Each row is a point on a tangle of strands that fork and nearly touch. The rows are in no order.
In the rows, 100 means zero.
Points whose rows are less than 76.2 apart are linked; no others are. Some points are linked to none.
kosu: 78; 98; 78; 127; 125; 139; 97; 84; 125; 102; 118; 78; 109; 80; 107; 74; 94; 83; 103; 128; 94; 138; 89; 94
larer: 79; 102; 93; 69; 119; 111; 95; 117; 97; 71; 104; 133; 101; 88; 107; 117; 119; 122; 78; 84; 72; 81; 102; 81
lod: 84; 86; 127; 124; 83; 86; 118; 55; 71; 114; 79; 64; 124; 133; 104; 105; 125; 109; 116; 107; 132; 114; 112; 111
Nizu: 78; 108; 90; 104; 61; 69; 102; 104; 113; 120; 93; 86; 119; 102; 79; 65; 99; 99; 127; 137; 139; 114; 131; 131
vibud: 90; 89; 66; 83; 117; 114; 99; 107; 83; 95; 106; 159; 78; 92; 91; 86; 115; 90; 79; 55; 78; 74; 62; 73
Gena: 76; 74; 87; 142; 119; 126; 106; 103; 97; 63; 110; 96; 102; 109; 94; 86; 107; 80; 78; 115; 114; 141; 88; 111
vazo: 97; 100; 104; 89; 100; 96; 93; 135; 104; 40; 80; 126; 84; 117; 85; 118; 116; 102; 64; 113; 113; 96; 135; 114
Mugim: 128; 86; 113; 126; 102; 82; 110; 117; 122; 84; 109; 107; 86; 139; 88; 89; 146; 66; 35; 93; 116; 95; 72; 114
bozan: 76; 61; 88; 142; 105; 129; 126; 86; 108; 56; 110; 92; 112; 131; 95; 96; 116; 125; 52; 120; 81; 72; 86; 132
tutib: 98; 80; 103; 91; 95; 129; 90; 132; 127; 41; 86; 114; 59; 125; 93; 104; 124; 95; 67; 107; 98; 94; 106; 102
Topaf: 110; 121; 95; 98; 102; 46; 93; 93; 117; 156; 128; 64; 129; 106; 102; 89; 90; 97; 100; 77; 108; 84; 79; 91
Giz: 79; 101; 95; 85; 120; 69; 109; 111; 84; 97; 123; 124; 151; 102; 120; 136; 124; 122; 87; 90; 68; 64; 123; 109
Mose: 138; 114; 100; 103; 77; 85; 111; 107; 83; 138; 112; 120; 88; 65; 115; 98; 41; 92; 153; 96; 96; 121; 98; 92
dup: 104; 97; 91; 104; 71; 112; 109; 83; 77; 116; 75; 95; 126; 105; 97; 114; 115; 151; 142; 110; 101; 85; 133; 131
zemiz: 131; 127; 122; 91; 54; 52; 95; 114; 91; 122; 95; 90; 126; 108; 90; 114; 82; 124; 120; 100; 127; 79; 130; 112
Nele: 93; 99; 113; 77; 107; 76; 100; 99; 107; 93; 103; 99; 135; 111; 106; 125; 129; 129; 74; 83; 80; 52; 115; 107
Gipi: 141; 104; 119; 123; 104; 59; 112; 98; 110; 116; 112; 96; 100; 136; 92; 86; 135; 65; 39; 93; 133; 98; 73; 101
Roze: 106; 85; 150; 114; 130; 100; 114; 86; 64; 75; 82; 72; 106; 121; 116; 142; 115; 87; 71; 92; 99; 130; 101; 94
Daneb: 98; 109; 89; 82; 132; 125; 106; 121; 81; 80; 96; 116; 73; 51; 107; 116; 66; 69; 117; 115; 73; 139; 93; 69
pufe: 87; 63; 93; 116; 96; 126; 124; 80; 92; 70; 79; 99; 100; 130; 92; 90; 123; 141; 61; 104; 93; 40; 97; 128
feb: 96; 72; 76; 119; 101; 106; 91; 127; 134; 72; 115; 112; 64; 121; 82; 52; 111; 65; 58; 103; 110; 96; 70; 115
bemes: 83; 81; 78; 89; 110; 83; 105; 105; 133; 106; 124; 84; 126; 94; 100; 75; 109; 122; 65; 90; 85; 49; 94; 121
fedo: 88; 103; 98; 92; 125; 131; 89; 113; 160; 66; 130; 74; 93; 95; 125; 112; 109; 121; 80; 112; 62; 113; 100; 80
pogi: 98; 91; 125; 81; 70; 117; 94; 90; 121; 85; 67; 79; 95; 136; 97; 109; 123; 135; 94; 109; 111; 62; 130; 136
Goni: 73; 96; 117; 119; 73; 116; 124; 48; 84; 120; 63; 74; 119; 93; 105; 99; 121; 115; 141; 120; 114; 125; 120; 101
Gabop: 80; 99; 98; 112; 128; 104; 111; 122; 91; 65; 96; 95; 113; 79; 101; 114; 89; 82; 101; 150; 116; 146; 144; 115
lanek: 99; 89; 70; 107; 113; 154; 101; 50; 81; 124; 94; 106; 89; 99; 109; 105; 112; 130; 115; 65; 70; 82; 61; 77
kabid: 73; 63; 93; 126; 87; 151; 116; 97; 135; 55; 104; 89; 99; 124; 98; 94; 117; 110; 77; 135; 87; 86; 107; 126
pekal: 122; 116; 141; 105; 68; 58; 99; 83; 72; 137; 77; 74; 102; 132; 90; 101; 103; 100; 122; 94; 139; 102; 100; 104
Pemom: 96; 120; 97; 106; 121; 54; 92; 121; 132; 104; 145; 76; 114; 88; 110; 92; 73; 70; 69; 109; 108; 116; 92; 80
nefeg: 136; 119; 146; 72; 66; 93; 104; 120; 66; 91; 85; 138; 93; 81; 111; 148; 72; 113; 124; 84; 100; 99; 125; 75
Pona: 89; 97; 71; 70; 90; 65; 104; 140; 107; 102; 111; 130; 131; 77; 90; 89; 95; 123; 91; 97; 93; 40; 118; 130
Roga: 110; 120; 98; 63; 97; 134; 66; 90; 131; 127; 104; 109; 91; 69; 94; 92; 94; 131; 122; 76; 63; 82; 79; 76
lafa: 118; 130; 107; 89; 95; 146; 68; 104; 98; 107; 78; 118; 85; 60; 90; 106; 85; 114; 149; 112; 78; 111; 112; 88
vos: 76; 63; 108; 155; 110; 111; 139; 69; 51; 76; 88; 87; 125; 122; 102; 102; 124; 93; 85; 110; 120; 130; 97; 111
todi: 74; 88; 67; 110; 60; 75; 107; 91; 105; 130; 98; 86; 108; 111; 76; 39; 115; 101; 118; 121; 129; 103; 103; 133
vap: 108; 130; 146; 69; 110; 115; 78; 98; 119; 91; 98; 73; 78; 88; 114; 130; 82; 104; 110; 112; 94; 129; 107; 69
zunet: 135; 121; 139; 80; 77; 77; 113; 113; 56; 91; 80; 103; 95; 87; 109; 143; 63; 81; 120; 96; 107; 116; 118; 88
bim: 96; 87; 92; 99; 129; 124; 103; 58; 78; 132; 112; 95; 99; 93; 125; 119; 109; 112; 111; 49; 72; 91; 56; 62
nas: 131; 102; 119; 110; 77; 59; 132; 104; 55; 130; 92; 124; 104; 94; 123; 140; 66; 113; 132; 78; 104; 116; 119; 121
mokaz: 70; 88; 107; 117; 90; 154; 103; 80; 140; 79; 91; 79; 103; 113; 102; 95; 119; 103; 102; 135; 97; 111; 119; 106
sasod: 100; 70; 62; 142; 138; 84; 129; 110; 53; 100; 106; 128; 107; 98; 106; 101; 113; 74; 74; 71; 103; 108; 79; 101
nukan: 76; 108; 80; 87; 135; 68; 109; 126; 83; 109; 144; 135; 145; 94; 126; 116; 105; 98; 83; 92; 66; 78; 100; 94
dufut: 92; 119; 118; 92; 121; 92; 94; 120; 117; 69; 104; 74; 104; 90; 108; 130; 84; 93; 91; 136; 107; 133; 138; 95
Gad: 101; 89; 116; 121; 106; 67; 121; 83; 58; 111; 82; 64; 134; 122; 110; 130; 107; 107; 119; 105; 123; 115; 128; 118
Zem: 106; 137; 107; 65; 117; 119; 84; 123; 105; 79; 103; 119; 78; 49; 108; 120; 72; 95; 114; 110; 76; 122; 102; 60
fube: 102; 87; 111; 101; 133; 109; 101; 73; 73; 116; 107; 108; 90; 107; 116; 111; 124; 87; 77; 45; 81; 96; 49; 56
busek: 133; 115; 143; 76; 87; 106; 81; 85; 69; 104; 84; 130; 53; 93; 87; 114; 87; 84; 118; 60; 105; 95; 66; 55
nukuv: 98; 118; 108; 87; 110; 78; 112; 114; 61; 124; 127; 157; 106; 98; 141; 123; 81; 84; 100; 67; 69; 87; 88; 85
Fep: 101; 81; 94; 77; 91; 108; 95; 118; 106; 79; 72; 126; 68; 107; 81; 75; 119; 119; 70; 83; 110; 41; 91; 125
diro: 106; 93; 65; 99; 88; 87; 107; 128; 66; 77; 77; 157; 87; 103; 71; 96; 111; 92; 83; 84; 116; 75; 106; 111
Gud: 93; 76; 61; 133; 118; 72; 131; 113; 52; 112; 101; 112; 105; 97; 106; 102; 94; 81; 119; 107; 117; 130; 106; 122
legug: 129; 99; 144; 101; 128; 81; 100; 79; 81; 119; 98; 92; 85; 115; 109; 110; 117; 65; 64; 64; 100; 109; 54; 58
pav: 72; 86; 99; 139; 112; 112; 107; 87; 134; 95; 130; 58; 123; 106; 109; 86; 101; 82; 97; 136; 113; 145; 98; 112
nimu: 103; 97; 94; 106; 102; 90; 101; 74; 91; 127; 105; 66; 125; 116; 103; 105; 108; 122; 108; 84; 106; 88; 97; 104
kekel: 113; 112; 81; 112; 97; 96; 114; 117; 76; 125; 95; 116; 103; 63; 111; 112; 59; 100; 153; 118; 94; 130; 122; 117
vuza: 96; 87; 62; 107; 84; 130; 104; 88; 71; 108; 78; 126; 91; 104; 86; 85; 112; 120; 131; 96; 108; 95; 100; 120
Feteg: 106; 95; 91; 99; 111; 97; 119; 102; 60; 121; 106; 155; 74; 84; 118; 123; 83; 85; 111; 57; 84; 102; 76; 87
Nis: 90; 102; 102; 110; 127; 110; 90; 91; 151; 100; 138; 44; 119; 99; 122; 113; 98; 110; 82; 112; 83; 117; 99; 92
nade: 102; 93; 143; 83; 140; 100; 118; 100; 61; 67; 82; 83; 102; 100; 123; 159; 103; 97; 85; 87; 80; 131; 110; 78
ralu: 98; 117; 87; 99; 131; 141; 82; 101; 95; 104; 91; 111; 74; 48; 95; 86; 74; 71; 142; 121; 76; 141; 89; 82
lavud: 91; 98; 111; 96; 69; 108; 106; 72; 93; 98; 68; 76; 124; 127; 90; 108; 122; 141; 115; 116; 116; 78; 135; 133
bava: 100; 118; 82; 97; 107; 77; 78; 123; 160; 104; 141; 74; 94; 96; 98; 74; 74; 75; 85; 121; 110; 106; 96; 91
gogo: 97; 64; 107; 117; 146; 139; 112; 74; 62; 85; 99; 91; 84; 93; 114; 110; 101; 80; 83; 77; 80; 135; 58; 71
Bive: 84; 81; 69; 123; 122; 148; 104; 64; 78; 101; 94; 103; 89; 93; 101; 81; 105; 93; 117; 101; 97; 118; 76; 91
Bot: 132; 114; 106; 84; 74; 119; 77; 98; 78; 103; 88; 142; 58; 82; 75; 97; 77; 96; 130; 85; 114; 106; 82; 75
nog: 93; 111; 48; 116; 98; 148; 91; 102; 94; 106; 78; 123; 111; 57; 98; 93; 100; 127; 147; 116; 66; 94; 121; 122
vevis: 90; 81; 110; 130; 82; 81; 101; 119; 139; 82; 113; 77; 105; 140; 89; 88; 117; 66; 80; 128; 130; 117; 112; 125
Div: 101; 131; 102; 96; 104; 25; 113; 133; 97; 99; 131; 93; 146; 82; 112; 115; 78; 74; 80; 112; 108; 91; 124; 92
Zamur: 129; 114; 152; 78; 109; 84; 103; 93; 60; 112; 87; 115; 78; 104; 111; 131; 104; 74; 90; 59; 93; 98; 69; 57
Nabe: 127; 100; 70; 98; 67; 117; 85; 108; 108; 143; 92; 122; 107; 76; 86; 77; 87; 145; 149; 95; 80; 79; 115; 118
gab: 82; 88; 113; 104; 150; 101; 116; 96; 86; 84; 122; 80; 133; 86; 131; 139; 107; 109; 76; 84; 70; 115; 92; 73
tozus: 129; 127; 116; 63; 71; 128; 70; 117; 108; 101; 85; 135; 87; 67; 85; 114; 80; 132; 131; 93; 83; 94; 118; 77
runev: 111; 80; 92; 106; 77; 87; 113; 77; 76; 118; 72; 94; 109; 134; 86; 92; 132; 130; 97; 75; 109; 54; 96; 126
ligo: 75; 74; 116; 139; 79; 118; 121; 55; 126; 104; 110; 53; 123; 153; 106; 92; 117; 112; 89; 121; 105; 94; 95; 108
nimo: 124; 116; 99; 98; 89; 61; 119; 102; 80; 144; 129; 107; 101; 68; 124; 104; 44; 70; 130; 77; 98; 110; 80; 88
fami: 98; 87; 88; 140; 117; 52; 110; 110; 101; 90; 121; 75; 142; 116; 93; 96; 112; 91; 64; 117; 119; 107; 110; 132
gof: 86; 67; 112; 144; 131; 108; 122; 96; 75; 73; 111; 87; 105; 108; 98; 88; 100; 55; 73; 105; 109; 161; 65; 109
tulol: 95; 95; 116; 112; 129; 100; 112; 64; 90; 120; 105; 35; 144; 101; 124; 133; 96; 117; 117; 116; 91; 119; 116; 101
kiz: 108; 113; 110; 94; 116; 86; 100; 120; 88; 72; 106; 93; 78; 85; 102; 100; 60; 49; 87; 118; 115; 138; 98; 81
ruras: 91; 129; 66; 94; 122; 101; 91; 120; 121; 106; 118; 90; 122; 56; 100; 102; 77; 105; 112; 128; 85; 111; 122; 100
Zugur: 112; 111; 144; 97; 103; 83; 88; 134; 140; 59; 111; 76; 88; 131; 114; 138; 119; 85; 70; 117; 100; 112; 121; 82
Gok: 105; 113; 141; 90; 109; 82; 91; 104; 122; 80; 99; 71; 103; 127; 112; 140; 117; 113; 79; 103; 102; 103; 124; 92
guzo: 110; 135; 129; 83; 93; 40; 107; 125; 87; 97; 109; 107; 138; 96; 108; 137; 96; 95; 81; 100; 107; 75; 128; 94
desez: 96; 107; 131; 91; 136; 82; 102; 92; 100; 114; 122; 61; 126; 94; 126; 133; 96; 102; 84; 82; 81; 109; 90; 71
zeri: 95; 97; 71; 123; 123; 35; 118; 124; 90; 103; 128; 98; 150; 92; 97; 110; 96; 86; 80; 109; 110; 93; 117; 113
bimam: 71; 86; 61; 125; 94; 149; 105; 57; 98; 112; 90; 106; 89; 92; 86; 45; 114; 95; 122; 112; 101; 115; 75; 94
boror: 100; 139; 128; 57; 109; 99; 89; 126; 102; 56; 99; 130; 76; 81; 111; 123; 86; 94; 88; 96; 89; 109; 99; 51
ruvi: 98; 91; 114; 118; 96; 102; 92; 100; 99; 74; 87; 105; 77; 138; 91; 94; 121; 72; 76; 103; 132; 117; 98; 104
dud: 96; 94; 104; 63; 106; 123; 76; 106; 160; 87; 112; 103; 61; 102; 108; 76; 108; 108; 77; 79; 73; 74; 71; 77
fila: 111; 120; 113; 72; 104; 122; 69; 71; 131; 132; 110; 74; 89; 87; 104; 101; 91; 119; 118; 81; 83; 95; 78; 73
gezi: 87; 98; 70; 111; 125; 104; 91; 91; 145; 120; 146; 58; 124; 94; 111; 77; 89; 104; 83; 100; 81; 103; 80; 95
Vek: 91; 110; 83; 79; 112; 100; 104; 129; 78; 75; 99; 142; 104; 76; 103; 138; 97; 111; 98; 93; 85; 99; 121; 88
Sesus: 90; 74; 90; 108; 88; 106; 98; 103; 163; 109; 124; 50; 103; 123; 105; 68; 103; 109; 89; 121; 97; 66; 96; 127
sozip: 115; 113; 117; 95; 70; 103; 79; 74; 92; 136; 98; 107; 72; 100; 75; 66; 83; 83; 150; 101; 126; 118; 75; 85
miko: 134; 110; 128; 103; 61; 65; 116; 109; 69; 141; 102; 148; 111; 97; 124; 131; 69; 124; 119; 60; 100; 87; 121; 100
tedi: 95; 86; 87; 92; 122; 153; 83; 74; 92; 77; 91; 122; 58; 100; 91; 92; 115; 99; 88; 75; 90; 105; 67; 70
kob: 101; 83; 85; 92; 101; 121; 81; 120; 123; 58; 92; 129; 47; 113; 80; 68; 112; 79; 62; 95; 106; 92; 79; 99
rol: 107; 130; 130; 74; 99; 96; 85; 135; 127; 40; 94; 107; 66; 105; 107; 133; 99; 92; 79; 113; 104; 116; 122; 73
nuru: 117; 108; 105; 114; 108; 55; 95; 94; 111; 134; 115; 71; 107; 125; 95; 80; 108; 80; 73; 86; 124; 96; 77; 93
soza: 87; 101; 120; 78; 120; 89; 93; 104; 140; 92; 131; 100; 111; 120; 121; 93; 125; 103; 53; 76; 63; 76; 77; 82
Didan: 112; 96; 84; 106; 113; 78; 117; 109; 61; 110; 106; 135; 71; 84; 107; 102; 74; 56; 107; 75; 101; 111; 66; 77
zek: 100; 100; 87; 83; 79; 148; 93; 79; 110; 106; 70; 92; 101; 90; 92; 92; 109; 153; 118; 106; 80; 65; 112; 120
Gol: 109; 119; 116; 80; 110; 79; 81; 81; 117; 152; 134; 74; 105; 93; 112; 99; 88; 98; 104; 66; 87; 89; 65; 64
Giger: 94; 94; 99; 96; 64; 102; 82; 64; 132; 135; 98; 86; 70; 123; 80; 38; 109; 93; 125; 102; 126; 93; 75; 110
Pofo: 98; 96; 63; 105; 99; 81; 108; 104; 90; 122; 107; 98; 122; 94; 99; 102; 100; 122; 114; 93; 99; 84; 109; 123
fiv: 100; 111; 75; 69; 93; 98; 82; 119; 142; 113; 112; 91; 103; 76; 86; 72; 85; 119; 100; 114; 94; 68; 103; 120
siku: 96; 131; 103; 92; 84; 95; 75; 99; 154; 124; 107; 68; 103; 95; 96; 81; 84; 91; 129; 141; 113; 119; 127; 109
tunu: 98; 138; 106; 85; 105; 49; 101; 143; 109; 66; 127; 114; 118; 82; 113; 104; 83; 69; 59; 113; 102; 97; 113; 77
vupe: 126; 121; 139; 74; 62; 90; 72; 94; 122; 105; 78; 91; 69; 136; 86; 101; 108; 104; 99; 87; 121; 76; 99; 103
Soboz: 118; 83; 102; 101; 78; 98; 95; 65; 88; 125; 73; 99; 78; 141; 81; 67; 133; 114; 89; 65; 113; 56; 66; 114
tis: 86; 86; 97; 137; 96; 93; 97; 104; 136; 104; 131; 69; 107; 126; 97; 72; 105; 69; 86; 117; 122; 128; 84; 115
tafi: 101; 89; 81; 88; 97; 162; 82; 57; 98; 102; 81; 112; 67; 98; 86; 81; 112; 121; 113; 80; 85; 82; 72; 87
tasod: 84; 68; 56; 103; 100; 93; 112; 117; 99; 80; 89; 107; 110; 101; 80; 69; 111; 122; 79; 112; 111; 54; 115; 146
Verev: 78; 75; 95; 135; 100; 88; 112; 104; 109; 67; 106; 85; 131; 123; 93; 96; 117; 98; 77; 132; 122; 114; 124; 135
bav: 83; 105; 85; 73; 109; 55; 99; 129; 126; 114; 131; 109; 134; 94; 98; 76; 100; 102; 66; 94; 85; 47; 99; 115
vekam: 129; 103; 125; 114; 70; 66; 107; 92; 52; 133; 72; 102; 106; 127; 97; 123; 109; 119; 123; 74; 129; 89; 109; 112
Tose: 99; 74; 98; 125; 98; 110; 97; 118; 139; 72; 118; 84; 89; 132; 97; 84; 126; 86; 57; 97; 98; 89; 75; 116
Sim: 94; 108; 102; 94; 138; 149; 95; 88; 95; 88; 88; 82; 94; 67; 114; 120; 94; 103; 118; 111; 73; 134; 103; 80
lutu: 120; 90; 75; 98; 62; 103; 102; 108; 93; 129; 85; 120; 118; 93; 89; 100; 97; 158; 142; 98; 93; 75; 138; 141
gisu: 101; 120; 115; 98; 66; 68; 96; 108; 92; 107; 82; 90; 119; 114; 81; 102; 90; 109; 127; 130; 141; 109; 140; 127
pelif: 107; 130; 111; 95; 79; 136; 66; 88; 123; 124; 79; 102; 91; 71; 82; 77; 89; 105; 157; 120; 95; 118; 110; 98
ped: 136; 106; 120; 103; 83; 53; 140; 92; 63; 141; 103; 120; 99; 89; 134; 124; 45; 83; 124; 65; 83; 120; 99; 109
kiku: 99; 110; 100; 93; 133; 72; 103; 111; 95; 116; 126; 85; 113; 82; 116; 110; 75; 74; 89; 91; 91; 116; 82; 70
gusas: 119; 113; 148; 101; 74; 79; 81; 75; 110; 121; 82; 74; 83; 149; 96; 97; 115; 90; 102; 92; 137; 100; 97; 99
fuli: 89; 124; 90; 78; 115; 77; 99; 124; 86; 110; 139; 143; 119; 94; 119; 99; 93; 82; 92; 81; 71; 79; 83; 77
guge: 101; 99; 124; 118; 116; 87; 101; 126; 98; 61; 101; 97; 87; 114; 99; 110; 97; 62; 67; 117; 123; 137; 109; 97
rabun: 112; 110; 66; 120; 88; 123; 103; 124; 80; 112; 81; 146; 96; 63; 104; 111; 82; 122; 151; 113; 86; 115; 134; 123
Vini: 89; 72; 121; 113; 70; 120; 110; 71; 128; 91; 88; 60; 99; 154; 105; 96; 123; 119; 85; 110; 101; 63; 104; 119
rarit: 80; 87; 82; 116; 120; 124; 104; 109; 83; 64; 86; 108; 102; 95; 93; 102; 103; 88; 93; 127; 118; 132; 119; 108
buz: 105; 99; 74; 90; 75; 64; 112; 134; 83; 95; 90; 143; 124; 89; 82; 120; 97; 127; 111; 97; 102; 65; 139; 136
vade: 118; 119; 147; 69; 116; 72; 117; 108; 68; 85; 85; 81; 104; 94; 120; 153; 80; 78; 93; 90; 85; 124; 105; 75
tid: 76; 78; 97; 105; 52; 115; 102; 63; 125; 112; 79; 104; 70; 114; 77; 44; 125; 90; 123; 108; 132; 107; 89; 106
vot: 75; 102; 66; 109; 88; 143; 101; 102; 93; 86; 70; 134; 96; 71; 79; 73; 113; 95; 132; 136; 109; 125; 124; 119
rored: 91; 82; 53; 113; 94; 76; 109; 102; 98; 107; 103; 93; 120; 113; 82; 63; 107; 110; 97; 111; 119; 79; 107; 138
liku: 110; 105; 61; 88; 78; 102; 80; 108; 120; 137; 108; 106; 93; 77; 75; 52; 80; 116; 130; 102; 98; 82; 88; 116
vuvas: 133; 129; 128; 79; 69; 106; 88; 118; 90; 109; 89; 122; 104; 76; 96; 138; 75; 135; 135; 99; 95; 105; 135; 85
vume: 92; 111; 100; 99; 81; 101; 78; 75; 148; 139; 111; 67; 93; 109; 91; 58; 88; 90; 129; 119; 118; 110; 92; 104
gil: 75; 111; 100; 107; 92; 129; 86; 92; 150; 102; 98; 76; 104; 90; 105; 83; 102; 88; 123; 146; 103; 125; 128; 109
tadiz: 119; 102; 95; 101; 60; 73; 116; 122; 70; 113; 91; 161; 109; 100; 102; 129; 91; 135; 115; 72; 101; 76; 135; 123
fufe: 113; 115; 109; 94; 78; 137; 82; 101; 77; 92; 74; 146; 58; 75; 72; 86; 80; 81; 147; 114; 120; 126; 100; 87
musib: 87; 118; 54; 95; 110; 143; 86; 122; 108; 80; 81; 124; 97; 60; 85; 84; 97; 107; 119; 130; 82; 107; 129; 118
sifu: 103; 82; 95; 83; 89; 84; 114; 98; 79; 111; 87; 119; 124; 113; 98; 113; 132; 139; 84; 67; 86; 33; 104; 123
Bipa: 93; 116; 103; 96; 78; 149; 86; 56; 124; 120; 76; 77; 106; 99; 100; 85; 112; 134; 133; 118; 82; 88; 108; 107
vatem: 96; 110; 99; 47; 101; 125; 72; 98; 126; 96; 105; 132; 73; 86; 91; 88; 105; 120; 94; 74; 66; 73; 75; 73
Furi: 104; 113; 126; 86; 102; 107; 108; 111; 62; 80; 69; 99; 105; 91; 101; 154; 90; 111; 128; 123; 111; 122; 145; 111
Tovip: 98; 86; 59; 123; 122; 87; 113; 106; 65; 115; 110; 114; 83; 83; 97; 77; 73; 60; 120; 105; 112; 132; 76; 96
domam: 85; 95; 91; 91; 128; 104; 87; 89; 138; 108; 137; 86; 110; 103; 110; 82; 106; 105; 68; 74; 74; 88; 66; 73
gito: 112; 114; 114; 78; 74; 114; 74; 93; 104; 105; 78; 103; 86; 113; 80; 101; 100; 122; 119; 100; 115; 94; 107; 109
Zuvav: 97; 105; 81; 95; 114; 76; 128; 134; 64; 87; 110; 140; 102; 67; 120; 134; 68; 80; 107; 97; 93; 112; 117; 101
razim: 102; 108; 109; 76; 61; 129; 83; 102; 104; 88; 61; 118; 93; 100; 72; 100; 107; 129; 127; 122; 112; 97; 141; 124
pofa: 86; 71; 82; 102; 103; 122; 107; 99; 143; 100; 110; 69; 100; 102; 106; 65; 103; 132; 77; 113; 89; 41; 92; 130
Pekik: 95; 81; 80; 76; 105; 123; 98; 105; 89; 79; 87; 147; 76; 101; 87; 83; 128; 113; 68; 61; 83; 57; 76; 96
Fegal: 115; 123; 109; 87; 80; 67; 99; 131; 80; 64; 74; 125; 99; 103; 76; 125; 99; 100; 85; 115; 131; 90; 140; 114
Nege: 89; 86; 104; 108; 72; 112; 91; 76; 92; 97; 74; 115; 70; 130; 75; 64; 121; 83; 108; 98; 138; 107; 88; 106
ramed: 95; 102; 89; 114; 77; 133; 97; 97; 77; 111; 66; 140; 82; 68; 79; 78; 95; 86; 160; 117; 113; 132; 108; 104
dadon: 95; 126; 83; 77; 99; 71; 90; 122; 127; 108; 124; 92; 123; 78; 95; 103; 81; 111; 98; 108; 98; 86; 117; 99
sibe: 104; 128; 84; 97; 121; 110; 82; 108; 115; 123; 113; 87; 100; 55; 100; 92; 67; 86; 130; 123; 87; 127; 97; 84
posi: 101; 75; 93; 107; 89; 129; 91; 66; 112; 103; 94; 97; 62; 134; 86; 58; 119; 98; 82; 76; 102; 76; 58; 96
Gite: 92; 91; 82; 116; 136; 122; 90; 72; 112; 125; 126; 69; 95; 85; 110; 73; 87; 79; 109; 103; 94; 132; 59; 78
bezik: 123; 115; 135; 111; 78; 65; 87; 120; 141; 100; 115; 66; 86; 147; 103; 105; 104; 58; 82; 118; 133; 103; 105; 91
zagek: 103; 94; 103; 82; 89; 110; 72; 121; 168; 92; 121; 80; 61; 117; 99; 81; 103; 85; 88; 105; 89; 83; 83; 86
zel: 88; 73; 99; 122; 150; 123; 122; 93; 68; 72; 110; 97; 113; 92; 120; 129; 112; 97; 67; 76; 74; 123; 73; 76
sulek: 104; 92; 66; 130; 116; 39; 131; 120; 63; 116; 120; 95; 123; 95; 109; 100; 78; 68; 105; 109; 121; 119; 105; 117
legu: 106; 101; 104; 92; 122; 114; 95; 112; 63; 65; 82; 130; 59; 93; 89; 111; 94; 72; 88; 91; 110; 122; 84; 72
podok: 80; 102; 101; 114; 58; 130; 107; 48; 97; 138; 70; 83; 115; 95; 88; 75; 120; 130; 152; 117; 98; 103; 102; 107
Dutor: 110; 114; 82; 93; 105; 75; 118; 127; 74; 90; 110; 109; 97; 63; 107; 112; 53; 60; 110; 112; 109; 125; 105; 89
Fakan: 106; 110; 84; 84; 98; 83; 85; 105; 99; 110; 105; 118; 88; 99; 88; 87; 97; 88; 86; 77; 106; 86; 76; 82
vute: 107; 93; 144; 119; 109; 76; 120; 90; 52; 83; 71; 78; 120; 134; 102; 130; 122; 90; 85; 108; 134; 116; 122; 114
garil: 118; 101; 105; 116; 117; 52; 135; 112; 56; 120; 100; 119; 113; 98; 119; 126; 93; 69; 88; 76; 101; 102; 92; 98
dos: 104; 94; 125; 113; 124; 88; 109; 65; 84; 119; 103; 47; 129; 118; 121; 128; 109; 115; 91; 82; 95; 100; 91; 88
Mir: 81; 85; 102; 137; 121; 114; 116; 66; 102; 103; 120; 47; 139; 110; 115; 105; 101; 108; 97; 123; 99; 125; 102; 106
muvo: 84; 79; 92; 119; 128; 166; 94; 63; 94; 82; 105; 95; 79; 105; 104; 89; 111; 94; 89; 96; 91; 125; 67; 77
nepi: 95; 72; 78; 96; 101; 101; 113; 116; 87; 66; 78; 123; 98; 109; 84; 89; 130; 119; 57; 92; 102; 48; 110; 134
gor: 93; 100; 118; 83; 120; 96; 96; 116; 119; 67; 106; 127; 89; 115; 107; 101; 134; 100; 48; 78; 75; 86; 87; 80
modu: 92; 107; 111; 81; 103; 120; 83; 102; 146; 75; 106; 69; 96; 108; 114; 124; 113; 124; 93; 119; 83; 99; 126; 101
piral: 88; 95; 98; 76; 68; 150; 90; 94; 121; 87; 61; 113; 74; 98; 81; 70; 111; 128; 118; 119; 105; 70; 117; 135
nefav: 92; 94; 82; 97; 107; 115; 81; 130; 171; 82; 134; 78; 86; 100; 102; 77; 94; 82; 89; 130; 92; 110; 102; 101
buku: 126; 106; 126; 97; 71; 69; 101; 95; 77; 140; 91; 94; 131; 113; 102; 139; 99; 143; 131; 71; 107; 80; 124; 112
zetu: 90; 75; 99; 126; 138; 111; 110; 91; 90; 101; 120; 73; 95; 94; 103; 74; 80; 51; 95; 104; 103; 163; 60; 90

Follow the links from the first point to the second, and from the first to the third. Name the last point that the two ways share.
Pofo; tutib; legug | desez
Fep; nog; nefav | desez
guge; lanek; Pekik | nepi
zemiz; lanek; Tovip | dos
Feteg; vupe; pufe | rored
Gud; bim; vibud | dos
Pemom; Pekik; pekal | rored

A fork is a point with three links. Follow the links from the first point to the second and name the forks in between, in order.
rabun; Bive | muvo
gito; fube | rored, dos, desez, muvo
Gite; lod | pav, dos, rored
Topaf; Tovip | desez, dos, pav, zeri
Fegal; gab | desez
buku; kiku | rored, dos, desez
Fep; Gipi | nepi, rored, dos, desez
Nege; zek | nepi, rored
nimu; zeri | dos, pav

Name the points in between on the shortest way along the links from the first point to the second, in order.
Nis; todi | gezi, domam, soza, gor, larer, Vek, Zuvav, Dutor, kiz, guge, ruvi, Nege, tid, Giger, vume, siku, gil, mokaz, kabid, bozan, pufe, nepi, tasod, rored
vuvas; todi | nefeg, zunet, vade, nade, Roze, vute, Gad, lod, Goni, podok, Bipa, zek, piral, razim, gito, vupe, gusas, pekal, vekam, buku, zemiz, gisu, Nizu
vazo; kosu | tutib, kob, feb, Tose, Mugim, Gipi, nuru, Topaf, Gol, fila, Roga, vatem, dud, zagek, nefav, bava, Pemom, kiku, desez, dos, tulol, Mir, pav
modu; Nabe | Gok, Zugur, rol, boror, Zem, Daneb, ralu, sibe, ruras, dadon, fiv, liku
pofa; ped | bemes, bav, Pona, buz, tadiz, miko, nas
fuli; zetu | nukuv, Feteg, Didan, Tovip, Gud, sulek, zeri, fami, Verev, vevis, tis, pav, kosu, Gite
